Each row is a point on a landscape with many valleys, with its height.
From any point a ball rolls to the lowest of the 2 points nearest to it. It stops when none of these is lower. Distance is the straight distance between rows; heights are no part of it.
ner: -4, 3, 13, 4, 29, 1, 19, -4, -2, 30, -18, -25, 5, 19, -8, 13, 10, -1, -3, -21, 20, 8, 3, 15, -31, 3, -7  (h 752)
zisil: -8, -6, 7, -20, 13, 17, -12, 5, -4, 24, -18, -6, -11, 13, -7, 2, 26, 17, 0, -18, -8, 11, -15, 32, 2, 11, 2  (h 625)
pafo: -2, 5, -8, -22, -9, 17, 8, 16, -17, 20, 4, -8, -28, 20, -19, 1, 15, 13, 6, -13, -18, 5, -2, 33, -9, 6, 9  (h 642)
pazop: -1, -14, -15, -11, 6, 14, -4, -1, 14, 15, 6, 8, -22, 15, -8, -3, 2, 7, -2, -26, 19, -12, -1, -3, -12, 18, 20  (h 133)
gere: 8, -22, 28, 14, 12, -10, 6, -20, 0, 0, -11, -2, -6, -5, 3, 10, 2, -3, 5, -13, 20, -4, -17, 6, -10, -18, -20  (h 86)
furob: 2, 4, 16, -34, 11, -4, -9, 16, -3, 22, 2, -15, 15, -2, 14, -10, -5, -11, 3, -6, -9, 10, -16, 1, 23, 1, -13  (h 286)
sipe: -6, -9, 33, 31, -13, -9, 7, -13, -6, -39, 24, -18, 7, -12, -10, 14, -20, 10, 12, 39, -17, 2, -1, -15, 7, -11, -2  (h 99)
Puzoz: 8, -14, 3, 38, -6, 2, -8, -11, 8, -24, 3, 26, 5, 10, -19, 17, 3, 10, -12, 5, 14, 6, 8, -12, -7, 9, -4  (h 363)
sezit: 18, -1, 7, 9, 11, -6, -14, 14, 9, -17, 18, 18, 11, -3, 14, -15, -7, -10, -3, 12, 0, -1, -9, -31, -4, -8, 2  (h 252)
seviz: -2, -13, -4, -25, -14, -2, 12, 9, -10, -15, -5, -7, 2, -6, 9, 11, -10, 17, 6, -4, -30, -8, -5, 13, 31, -3, 22  (h 426)
Fuz: 6, 3, -19, 7, -17, -1, -9, 10, -18, -13, -6, 10, -18, 14, 4, -29, 17, 16, 6, 3, -25, -13, 22, 14, -10, 5, 35  (h 106)
momu: 6, -16, 4, -12, -35, -3, 25, -16, -8, -11, -4, 13, -19, -9, 3, -4, 0, 5, -12, 7, -18, 10, 14, 16, -7, 3, -10  (h 358)
filaz: -30, 35, -7, -3, -6, -6, -6, 0, -3, 6, 13, -13, 27, -7, -8, 15, -2, 13, 17, 25, -12, 7, -6, 2, 12, 9, -2  (h 817)
kanuv: -3, -11, 39, -9, -10, 8, -7, 2, -11, 5, -2, -8, 23, 6, 7, 4, 5, 2, -22, -1, 16, 9, -3, -2, -8, -10, 6  (h 260)
Kosa: -15, 0, 12, -9, 5, -8, -17, -5, 6, -3, 17, -5, -13, -13, -23, 24, 4, 27, 25, -6, -15, -4, -13, 1, 29, 14, -1  (h 378)
kot: -13, -4, -2, -23, -1, -3, -10, 12, -7, -12, 19, 6, -6, -10, -3, 19, 4, 34, 21, -4, -28, -7, -18, 6, 27, 3, 23  (h 405)
mub: 14, 1, -12, 20, 13, -11, 6, -1, 8, -20, -9, -3, -8, -17, 22, -11, -27, -21, 24, -3, 15, -23, -2, -22, 0, -7, -3  (h 420)
fak: -4, -9, 33, 9, -9, -14, 14, -15, -10, -19, 11, -15, 8, -10, 6, 13, -2, 27, 18, 25, -21, -6, 2, -4, 5, 0, -9  (h 38)
maf: -20, 12, -1, -1, -9, -8, -3, 3, 6, 6, 26, 2, 2, -16, -22, 12, 9, 0, -29, 16, -6, 1, 3, -18, -5, -20, 9  (h 233)
datun: -10, 4, 8, -5, -25, -14, -14, -10, -2, 11, -4, -15, -22, -5, -23, -12, -3, -2, -5, 14, -16, -9, 0, 8, 23, 6, -8  (h 161)
fon: -9, -4, 4, 2, -23, 14, -4, -18, 17, 4, -8, -9, 2, 15, -20, -3, -24, -14, -3, 15, 22, 2, -9, 4, 11, 21, -8  (h 544)
Poku: -13, -8, -3, -3, 6, -9, 15, -3, 17, 9, 8, -6, 4, -1, -27, 19, -8, 9, -21, -11, -2, -6, 10, -12, 2, -7, 13  (h 159)
zunis: -7, 12, -3, 1, -1, 2, 0, 0, -1, 17, -1, 6, 13, 5, 10, -8, 17, 11, -10, 16, -3, -8, -3, 2, -14, -6, -3  (h 832)
fegur: 5, 0, 15, 20, 2, -11, -12, -19, 5, -5, -11, -2, 1, 7, -8, -8, -1, 9, 9, 11, 2, -7, 12, -5, -2, 16, -7  (h 203)
Nedef: -3, 25, -23, -7, -6, 13, -5, 17, -12, -11, 14, 5, -26, -18, -11, -3, -2, -16, 20, -4, -6, -2, -3, 7, -3, -34, 13  (h 205)
kepu: -4, -6, 5, -3, -12, -15, -6, -16, 8, -14, -20, 8, 20, -22, 15, -9, 2, -5, -30, 12, 0, 7, 14, -5, -2, -21, -2  (h 509)
semab: -10, 2, 19, -6, -11, 8, -11, -10, -13, 17, 2, 2, -8, -6, 1, 8, 33, 17, -7, 11, -2, 0, -13, 15, -12, -12, -17  (h 843)
vepe: -6, 11, -23, 8, -14, 13, -1, -1, 3, -2, 10, 21, -24, -19, -2, -10, 16, -8, -13, 8, 5, -11, 9, -8, -26, -25, 9  (h 281)
Dobi: -3, -11, 7, -21, -11, 10, -29, -6, 8, -5, 17, 18, -11, -5, -10, 7, 14, 4, -20, -2, 1, 18, -13, -1, 6, 4, 12  (h 339)
tilav: 1, 10, -11, 15, -18, -7, 26, -8, 1, 1, 2, -14, -20, 2, -14, -8, -18, -3, 13, 17, -9, -22, 28, -7, -7, 12, -6  (h 670)
lep: -4, -6, 25, -12, 16, -9, -16, 3, 6, 15, -15, -16, 17, 5, 4, -6, -7, 3, 6, -4, 3, -10, -28, 1, 20, -10, -5  (h 330)
guti: -9, 12, -2, 4, 3, 3, 10, -8, 10, -6, 0, 2, 39, -11, 16, 8, -13, -15, -1, 13, 25, 9, 2, -12, -9, -11, -10  (h 793)
Gozo: 12, -10, 2, -14, 13, 1, 6, 19, -4, 13, 14, 0, -9, 12, 13, -4, 3, 0, -5, -29, 12, -11, -5, -12, -14, -1, 18  (h 232)
tos: 9, 14, -29, 13, 8, -6, 12, 15, -10, -23, -21, 8, 27, -4, 9, 11, -12, -11, 2, -10, -7, 16, 21, 7, 13, -7, -4  (h 466)
veme: -1, 13, -9, -5, 23, 11, -2, 9, 3, 6, -3, 0, 13, 15, -24, 19, 16, 1, -27, -14, -3, 39, 22, 9, -17, 7, 9  (h 730)
kelo: -3, 15, 1, 19, 20, -6, -8, -26, 12, -4, 1, 2, -3, -4, -18, 7, 9, 6, 24, 2, 6, 11, 22, -3, -14, 9, -14  (h 271)
bofaz: -9, -4, 14, 0, -30, 5, 2, -21, 3, -2, -13, -10, 0, -12, 0, -1, -18, -14, 3, 9, 24, -11, -2, 2, 10, -3, -10  (h 512)
deted: 5, -7, -22, 16, 14, -1, 10, -2, 9, -6, -28, 3, 15, 22, 5, 2, -18, 3, 16, -15, 12, -13, -3, 13, 1, 15, 15  (h 525)
Tuga: -15, 0, 24, -2, -10, -9, 0, -24, -5, -14, -2, -4, 22, -18, 4, 22, 7, 22, 8, 7, -3, 14, 12, 7, 2, 7, -8  (h 117)
gader: -5, -6, 10, -10, 13, -11, 29, -7, 1, -10, -6, -24, 17, -15, 9, 20, -19, 14, 22, -1, -15, -15, -1, 3, 3, -26, 13  (h 583)
bek: 17, -15, 10, -4, 1, -11, 22, 2, -5, 22, -5, -5, 0, 13, 24, -8, 5, -12, -28, -6, 4, 5, -3, 0, -11, 10, -25  (h 417)
kaza: 14, -12, 6, 17, -17, -4, 5, 16, -10, -15, -4, -5, 2, -6, 14, 0, -13, -2, -5, 8, -6, -22, 8, -17, 29, 5, 0  (h 300)
Miki: 6, 8, -16, -8, 23, 15, -20, -24, 4, 27, -16, -9, -7, -7, -5, -1, 17, -29, -27, -5, 17, 18, -4, 7, -7, -1, -18  (h 705)
Gored: -3, -9, 20, -11, -54, -1, 14, 2, -23, -5, 3, -11, -10, -3, 1, -3, -7, 2, -20, 21, -11, 3, 3, 13, 1, -3, 3  (h 322)
bepil: 8, -7, -7, -7, 10, -7, 23, -9, 6, 0, -17, 2, -5, -2, -9, 11, -5, -6, -2, -18, -6, 18, 9, 20, -3, -4, -11  (h 437)
tuk: -6, 3, 15, -5, -15, 23, -11, -17, 3, 11, -1, -10, 1, 12, -16, -5, -3, -14, -6, 28, 14, 17, -22, 17, -8, -4, -18  (h 571)
rop: 14, 1, -5, 1, -10, -3, 0, -9, -7, -4, -11, 16, 0, -17, 22, -6, 10, -17, -20, 1, 2, 19, 20, 1, -3, -1, -18  (h 538)
tuvub: 5, -12, 3, 6, -9, -8, 8, -15, 12, -3, -11, -4, -8, -14, 23, -21, -22, -21, 0, 4, 24, -23, -11, -15, -9, -11, -8  (h 465)
kanu: 9, 6, -2, -5, -20, 6, -25, 10, -14, -7, 7, 11, -20, 15, -3, -35, 9, 6, 0, 23, -24, -1, -4, 13, -11, -3, 23  (h 48)
Zaz: -5, 6, -8, 13, 24, 8, 17, -18, 9, 31, -4, -8, 2, 8, 0, 13, 10, -13, -6, -7, 29, 9, -5, 4, -22, 17, -35  (h 766)
luba: -2, 0, 17, 15, -15, -12, -6, -11, 3, -30, 10, -5, 8, -22, -9, 3, -17, -6, 0, 24, -8, 9, 14, -23, 10, -9, -4  (h 158)
Gasat: -13, -10, 4, -9, -9, -6, -1, 5, 13, 14, 12, -8, -14, 9, -35, 5, -7, 11, -14, 4, -12, -10, -15, -3, 14, -1, 8  (h 66)
Kapuf: 2, 11, -23, 29, -9, 16, -5, 4, 9, -10, 1, 11, -1, 9, -15, -2, -10, -15, 1, 9, 21, -10, 1, -6, -7, -4, 6  (h 701)
lapim: -7, 19, -8, -5, -3, 6, 11, 21, -15, 14, 14, -17, -21, -3, -4, -6, 5, 7, 21, -10, 3, -36, 4, -6, -16, -24, 11  (h 530)
Pina: -12, 25, -6, -16, -4, -6, 6, 0, 0, 18, 4, -7, 21, -2, 15, -9, 4, 6, 9, 17, -16, 5, 13, -2, 5, 15, -11  (h 824)
dag: -10, 11, 3, -5, 12, 1, -30, -4, 8, 6, -12, -3, 18, 14, -3, -9, 7, 14, 8, 0, 3, 8, 9, 3, 2, 28, 12  (h 115)
zom: -6, 15, -21, 3, -26, -9, 25, 5, -10, -14, 16, -10, -18, -5, -16, 13, -20, 9, 15, 23, -29, -6, 10, 3, 9, 14, 6  (h 660)
kefa: 9, -5, -34, 8, 13, -5, -1, 18, -1, -14, -21, 1, 20, 16, 25, -19, -15, -4, 3, -17, 2, -21, 9, -6, 13, 6, 32  (h 503)
ges: 16, 5, -26, 20, 16, -14, -6, 23, -3, -21, -25, 6, 32, 5, 21, -6, -14, -2, 3, 3, -11, -6, 15, -10, 20, 3, 6  (h 483)
pek: -2, -14, 7, -5, 7, 10, 12, -23, 19, 15, 22, 8, -20, 1, -20, 9, 16, 5, -16, 2, 7, 10, -3, -5, -33, -2, -12  (h 335)
litip: -8, 15, 5, -16, 5, -4, 20, 1, -4, 8, 11, -17, 0, -21, 1, 8, -6, -3, 16, -10, -1, -14, 7, -6, -4, -23, 5  (h 556)
zok: 8, -1, -8, -26, 34, -3, -6, 3, 2, 24, -5, -6, -5, 3, 35, -7, 17, -10, 0, -34, 12, 15, -7, 6, -9, 27, -7  (h 664)
nufin: -6, -1, 15, -12, 1, 6, -22, -1, 0, 13, 23, 6, -6, -4, -24, 12, 31, 14, -34, 8, -12, 20, -5, -3, -12, -11, 9  (h 284)
Lok: -16, -14, 11, 5, 13, -1, -1, -22, 23, -2, -17, -6, 28, 13, -20, 12, -8, 4, -14, 0, 11, 33, 3, 8, 6, 21, -12  (h 516)
Reb: 9, 0, 4, 23, -3, -15, -5, -18, 8, -17, -20, -7, 19, 0, 16, -19, -28, -10, 15, 23, 12, -12, 11, -15, 8, 17, -12  (h 270)
Lebo: 7, 22, -5, -8, 3, 20, -3, 18, -21, -2, 10, 2, -4, 9, 1, -3, 6, -5, 23, -7, 1, 10, 1, 14, -14, -11, 14  (h 156)
zases: -3, -1, 11, 9, 0, -2, -10, 10, 0, -3, -3, -5, 16, -3, 18, -8, -8, 10, 16, 18, -3, -34, -25, -10, 17, -13, 5  (h 371)
gimo: -22, 16, -32, 0, -16, -1, -19, 11, 0, 8, 2, 12, 13, -5, -2, -2, 16, 3, -25, 12, -14, -6, 2, 1, 22, 1, 15  (h 160)
gud: 12, -18, -4, -13, 5, 0, -9, 17, -2, -11, 10, 12, -19, -7, 19, -13, 1, 5, 10, -24, 1, -28, -9, -14, 6, -13, 22  (h 302)
Gusit: -8, 4, 14, -10, 4, 4, 4, -11, 15, 0, 37, -5, -13, -6, -26, 13, -16, -8, 26, 5, 6, 7, -14, -15, 8, 2, -22  (h 283)
kepav: 19, -14, 17, -11, 1, -17, -7, 8, -2, 14, -1, -6, -8, 1, 12, -16, -3, -18, -23, -13, 1, 3, 7, -15, 10, 10, -9  (h 375)
kab: 7, -7, 15, 8, 19, -3, -1, -13, 14, 5, 16, -2, -10, 0, -5, 4, -11, -16, 20, 1, 22, 3, -27, -11, 1, -5, -34  (h 206)
rem: 3, -9, -25, -3, -9, 1, 31, -1, 14, -10, 0, 13, 1, -5, 14, -4, -17, -5, -7, 0, 5, -9, 4, -7, -11, -10, 9  (h 223)
Kaze: 11, -20, 27, -2, 10, -7, 12, -4, 1, 13, -12, -8, 13, 21, 2, -4, -1, -8, -26, -1, 1, 32, -1, 7, -6, 23, -26  (h 448)
mika: -6, 7, 3, 17, -5, -1, -6, 11, -12, -6, -2, -11, 12, -4, 15, 3, 2, 24, 21, 7, 0, -43, 5, -16, 8, 0, 23  (h 397)
sisa: 2, -6, -10, -25, 16, -1, 3, 5, -9, 10, -18, -7, 5, -6, 28, 1, 4, -7, 12, -41, 9, 1, -1, 15, 13, 4, 10  (h 638)
pabep: 12, 1, -22, 16, -5, 4, -5, -5, 2, -23, -11, 20, -22, -12, 21, -26, -8, -15, 21, -6, 8, -18, 7, -5, -12, -9, 10  (h 376)
miv: -29, 20, 3, -5, -22, 3, 3, -7, 0, -1, 31, 4, 24, -17, 7, 20, 3, 16, 9, 31, 4, -2, -15, -9, -2, 0, -3  (h 812)
Tasol: 2, 9, -12, 10, 22, -14, -1, -12, 13, -5, -17, -4, 28, 6, 22, -5, -20, -7, 18, 1, 18, 2, 10, -9, -1, 26, -16  (h 319)
Naki: 12, -24, -1, -12, -2, -8, 0, 4, 8, -7, -19, 9, -4, 7, 2, -9, -12, 4, -10, -7, -16, -2, -11, 12, 18, -3, 12  (h 453)
kun: 11, 6, -18, 29, 1, 8, 16, 17, -6, -8, -1, 28, -12, -7, 13, -4, 13, -8, -7, -4, 2, -11, 2, -4, -30, -27, 4  (h 236)
rore: -22, 14, -15, -29, 4, 11, -20, 18, 1, 14, 14, 5, 17, -1, -1, 5, 14, 10, -7, -9, -12, 9, -12, 5, 21, 4, 24  (h 208)
puvo: -14, 18, -4, -3, 21, -5, -17, -9, 14, 10, 11, -5, -16, -3, -33, 7, 10, 13, 25, 0, -13, 5, -1, 5, 2, 9, -4  (h 333)
Zut: 25, -13, 24, -5, -11, 4, -27, 2, -14, -3, -8, -2, -23, 7, -7, -4, 2, -9, 0, -15, 1, 18, 10, 7, 22, 27, -9  (h 218)
mef: 11, -9, 12, -12, 24, -21, 21, -9, 5, -5, -16, -11, 11, 11, -4, -4, -8, 9, -2, -12, -18, 25, 27, 9, -20, 10, 3  (h 412)
Kig: 10, 0, -4, -14, 30, -24, -2, 1, 11, -5, -19, -5, 28, 12, 21, -15, -11, 4, 2, -14, -6, 21, 14, -2, -2, 26, 0  (h 368)
mos: -4, -4, 15, -28, 8, 24, -13, -8, -2, 19, -11, -12, -5, 8, -1, -3, 8, 0, 8, -3, 13, 14, -30, 26, -9, -5, -11  (h 601)
vunu: -3, 12, -25, 5, 2, 8, -23, -1, 5, 2, -3, 14, -1, 20, -7, -17, 18, 22, -1, 5, -9, 1, 19, 7, -17, 20, 28  (h 171)
vit: 6, 6, 3, -9, -9, 8, -17, 19, -20, -7, -11, -1, -8, 7, 8, -28, 1, -7, 8, 1, -10, -6, -6, 16, -3, -24, 22  (h 107)
sige: -8, -10, 9, 26, 9, 5, 6, -12, 6, -3, 1, 11, 6, 6, -18, 33, 13, 20, 5, -13, 17, -4, -1, -1, -1, 5, -3  (h 400)
tope: -5, 13, -14, 24, -28, 7, 9, 31, -26, -13, 17, 10, -13, 1, 7, -4, 13, 17, 4, 22, -23, -24, -1, -1, -10, -8, 18  (h 224)
nagi: -4, -13, 16, 17, 12, -7, 8, -12, 19, -2, 17, 12, 26, 8, -2, 7, 2, 3, -19, 19, 4, 14, -6, -16, -9, -6, -18  (h 280)
Petog: -1, 9, -5, -5, -17, -6, 9, 16, -17, 0, 8, -11, -26, 14, -27, 6, -5, 12, 12, 5, -33, 5, 3, 20, 12, 15, 7  (h 653)
vin: -2, -3, -15, 12, -8, 3, 8, 9, -3, 14, -9, -8, -30, -1, -4, -9, -2, -7, 6, -18, 19, -45, -2, -2, 0, -19, 7  (h 502)
konu: -1, -2, 17, 10, -15, -18, -13, -8, 4, -13, -4, -5, -6, -10, -20, -11, -15, -5, -2, 33, -22, -2, -12, -1, 20, -15, -11  (h 216)
zime: -7, 11, -13, 10, -7, -4, 6, -11, 15, -13, 1, -1, -11, -6, -25, 0, -21, -2, 14, 13, -1, -12, 6, -5, -3, -10, 10  (h 686)
Fisig: 25, 14, -1, 9, 14, 1, -17, 16, 4, -12, 17, 7, 3, 15, -7, -19, -16, -24, 1, 4, 10, 18, 12, -24, -10, 10, 4  (h 204)
tabeb: -14, 22, -2, 19, -27, -6, -11, 4, -20, -3, 8, -1, -15, -13, -5, -1, 12, 17, 13, 29, -15, -22, -6, 5, -6, -8, 1  (h 249)
sulur: 14, 5, -15, -16, 19, 4, -11, -7, -1, 25, -7, 7, -11, 3, 19, -20, 22, -13, -12, -2, -5, 16, -2, 8, -10, 15, -21  (h 687)
Besob: 4, -14, 12, -3, 34, 5, -10, -13, 20, 22, 13, -5, -11, 5, -10, 8, 6, -20, -18, -9, 25, 15, -31, -12, -7, 5, -30  (h 292)
toki: -8, -8, 6, -22, 9, 3, -18, -1, 19, 8, 16, 9, 13, -12, 1, 8, -2, -7, -19, -10, 14, 11, -13, -19, 13, -3, 7  (h 393)
tev: 14, -15, 24, 9, -23, 4, -12, 10, -17, -8, -4, -11, -5, 8, 1, 1, -13, -9, 1, -7, 12, -8, 8, -8, 32, 24, -3  (h 267)
Gaz: 3, -14, 1, -11, 15, -17, 22, -4, 1, 2, -21, -13, 4, -13, 15, 17, -12, 6, 13, -28, -2, -19, -2, 3, 20, -4, 1  (h 610)
vada: -7, -9, 28, 24, 16, -7, 16, -26, 9, -9, 13, -2, 6, -2, -7, 3, -1, 3, 9, 11, 9, 3, -5, -7, -25, -28, -14  (h 207)
vil: -11, -2, -45, -6, -10, 6, 0, 15, 11, 2, 9, 24, 15, -1, 12, -3, -1, -8, -13, -4, -4, -4, 0, -9, 30, 7, 6  (h 111)
rud: -2, 0, 23, -3, -16, -14, -15, -6, -22, 3, 0, -1, -23, -17, -3, 4, 29, 25, 4, 5, -25, -2, 3, 19, 3, -5, -10  (h 854)
Degev: 5, 6, -13, 11, -24, 24, 2, 25, -27, -9, 10, 20, -7, 4, 23, -17, 21, -4, -3, 5, -2, -7, 5, 6, -21, -13, 16  (h 199)
fut: -10, -24, 27, 7, 33, -5, 2, -16, 23, 19, -17, -16, 8, 18, -17, 2, 4, -1, -17, -5, 8, 27, -17, 11, 4, 21, -24  (h 484)
pab: 26, -20, -3, 6, -4, -14, 4, 23, -9, -13, -5, 8, 3, 3, 21, -5, -9, -17, -26, -13, -2, 4, 10, -17, 19, 6, -1  (h 334)
Tazal: -13, 7, 16, 2, -9, 13, 5, 0, 3, -8, 21, -5, 24, -10, 4, 12, -14, -1, 13, 16, 21, -4, -16, -17, -3, -17, 4  (h 804)
vaped: 29, 1, 10, -4, 6, 12, -19, 19, -7, -11, 5, 5, -8, 24, -9, -13, -14, -21, 11, -9, 2, 22, -2, 0, 5, 18, 3  (h 157)
muv: -10, -2, -4, -31, 18, 6, -4, -4, 27, 10, 21, -3, -4, -5, -21, 9, -17, -11, 4, -16, 10, 15, -13, -11, 10, 8, 1  (h 357)
Zami: -5, -8, 32, -8, -8, 9, -2, -13, -5, -12, 16, -2, 11, -2, -12, 22, 1, 6, -4, -3, 12, 26, 5, -1, -9, 2, 6  (h 198)
nekov: 15, -3, 14, 8, 1, -11, 0, 2, -17, -1, -8, 5, -29, -9, 5, -5, 15, 8, 12, -11, -13, -14, 7, 6, -9, -15, -6  (h 865)
dorif: 2, -19, 6, -10, 13, 6, -4, -3, 12, 20, 10, 12, -22, 10, -10, 6, 26, 25, -9, -12, 5, -8, -13, 4, -20, 2, 0  (h 248)
lel: -5, 17, -14, 10, -11, 18, 8, 19, -32, 17, -6, -10, -4, 4, 11, 4, 19, -8, 9, -20, 16, -18, 18, 12, 3, -3, 8  (h 447)
Zel: 0, -15, 0, 2, -10, -13, 3, -1, 11, -20, -30, 7, 13, -8, 6, -13, -18, -4, -18, 12, -13, -9, -6, 6, 7, -27, 15  (h 480)
papu: 4, 9, -25, 26, 12, -5, 28, 13, -3, -8, -8, 11, 29, 4, 10, 22, 0, 8, 1, -3, 3, -7, 18, -7, -5, -1, -2  (h 449)
Rinef: -8, 10, -12, -40, 9, 9, -6, 18, 4, 20, 1, -7, 10, 7, 2, -8, -1, -10, -6, -13, -14, 23, -6, 13, 24, 13, 5  (h 246)
tobas: 3, -14, -48, -8, -6, 2, 16, 9, 17, -4, 2, 24, 5, 4, 28, -21, -11, -21, -19, -9, 10, -6, -6, -10, 3, 0, 10  (h 168)
Kazem: 1, 13, -19, -11, 2, 0, 5, 10, -1, -23, 14, 10, -13, -26, 0, 8, -11, 1, 29, 2, -24, -7, -10, -1, 14, -25, 9  (h 245)
mun: 2, 10, -2, 10, 16, -8, 17, -17, 5, 12, -11, -8, 16, -9, 25, 5, -3, -26, 3, -5, 34, 5, -11, -2, -17, -8, -30  (h 780)
puded: 15, 4, 6, -8, 4, 1, -29, 20, -9, -19, 20, 15, -9, -11, 12, -13, 4, -3, 12, -3, -9, -1, -4, -20, 15, -6, 14  (h 295)
Lutob: 8, 8, -4, 1, -2, -13, 15, -3, -11, -5, -6, 7, 13, -17, 21, 13, 7, 2, 3, -5, -10, 19, 33, -3, 9, 17, -30  (h 559)
Tilas: 1, -2, -22, -12, -9, 4, 34, -5, 7, -25, 7, 11, -17, -24, 8, 4, -20, -3, 22, -1, -12, -10, 2, -1, -9, -22, 11  (h 272)
gazev: -16, 11, -1, 9, -12, 9, 1, 12, -21, 11, -10, -15, 7, -1, 3, 13, 7, 15, 21, -7, 12, -37, -7, 10, 15, -8, 9  (h 422)
Lofef: 9, -2, -9, 12, -8, 0, -3, 18, -23, 2, -13, -9, -15, 7, 17, -24, 2, -15, 8, -21, 11, -27, 15, -1, 7, 1, 18  (h 471)
Vuma: -3, 1, 12, 23, 10, -5, 17, 2, -8, -2, -16, -9, 28, 9, -3, 22, 2, 17, 4, -3, -1, -6, 8, 4, -1, -4, 1  (h 430)
Penit: -4, 1, 21, 5, -37, 8, -4, 16, -25, 7, -5, -9, 15, 11, 2, -5, 4, -5, -32, 16, 4, -1, 2, 4, 3, -2, 8  (h 297)
dade: 15, -13, 0, 24, 22, -2, 1, -8, 20, -13, 18, 25, 12, 15, -2, 8, 2, 0, -15, 0, 18, 20, -1, -20, -25, 10, -11  (h 323)
ved: 12, 0, -30, 14, -9, 10, -5, 7, 5, -1, -3, 16, -7, 25, -6, -14, -4, -12, -5, 3, 5, 1, 3, 3, 5, 22, -3  (h 712)
Bupef: -2, -9, 4, -9, 21, 28, -9, -21, 18, 27, 15, -5, -17, 12, -30, 5, 15, -9, -25, 10, 14, 20, -23, -3, -22, 6, -21  (h 360)
Talis: -5, 5, 14, -5, 15, 3, 14, 11, -9, 19, -6, -18, 6, 19, -22, 15, 14, 13, -10, -15, -8, 13, 12, 17, -19, 0, 12  (h 740)
vefem: 8, 3, -16, -1, 40, 11, -15, -7, 6, 17, -28, -3, 0, 9, -18, 8, 22, -14, -32, -16, -1, 39, 3, 20, -11, 10, -11  (h 720)
zise: 3, -8, -6, -20, -12, 13, 13, -15, -9, 2, -12, 7, -19, 1, 5, 1, 5, -4, 6, -14, 1, 13, 3, 33, -3, 6, -6  (h 403)
dipad: 3, 8, -19, 17, -13, 0, 2, 0, 5, -16, 13, 23, -33, -23, 5, -14, 5, 3, 12, 12, -12, -23, 7, -14, -10, -11, -4  (h 328)

Where does a ball stop that starts at each point below?
rop | fegur
zime | Degev
zunis | vil
Talis | vil
fon | Degev
bepil | fak
fut | vaped
kefa | gere
Lok | vaped
lapim | vil

Call two points neighbours if one is among the 2 nearest of the other. Go from one point of each pair to the other, from neighbour to neighbour, staying as low as possible. Name the highest point that can't be avoided.
fak / Gasat | konu
Gasat / vaped | toki
kab / vaped | Bupef
vil / fegur | Tilas
pazop / fegur | bepil
vaped / pazop | gud
dag / kanu | vunu
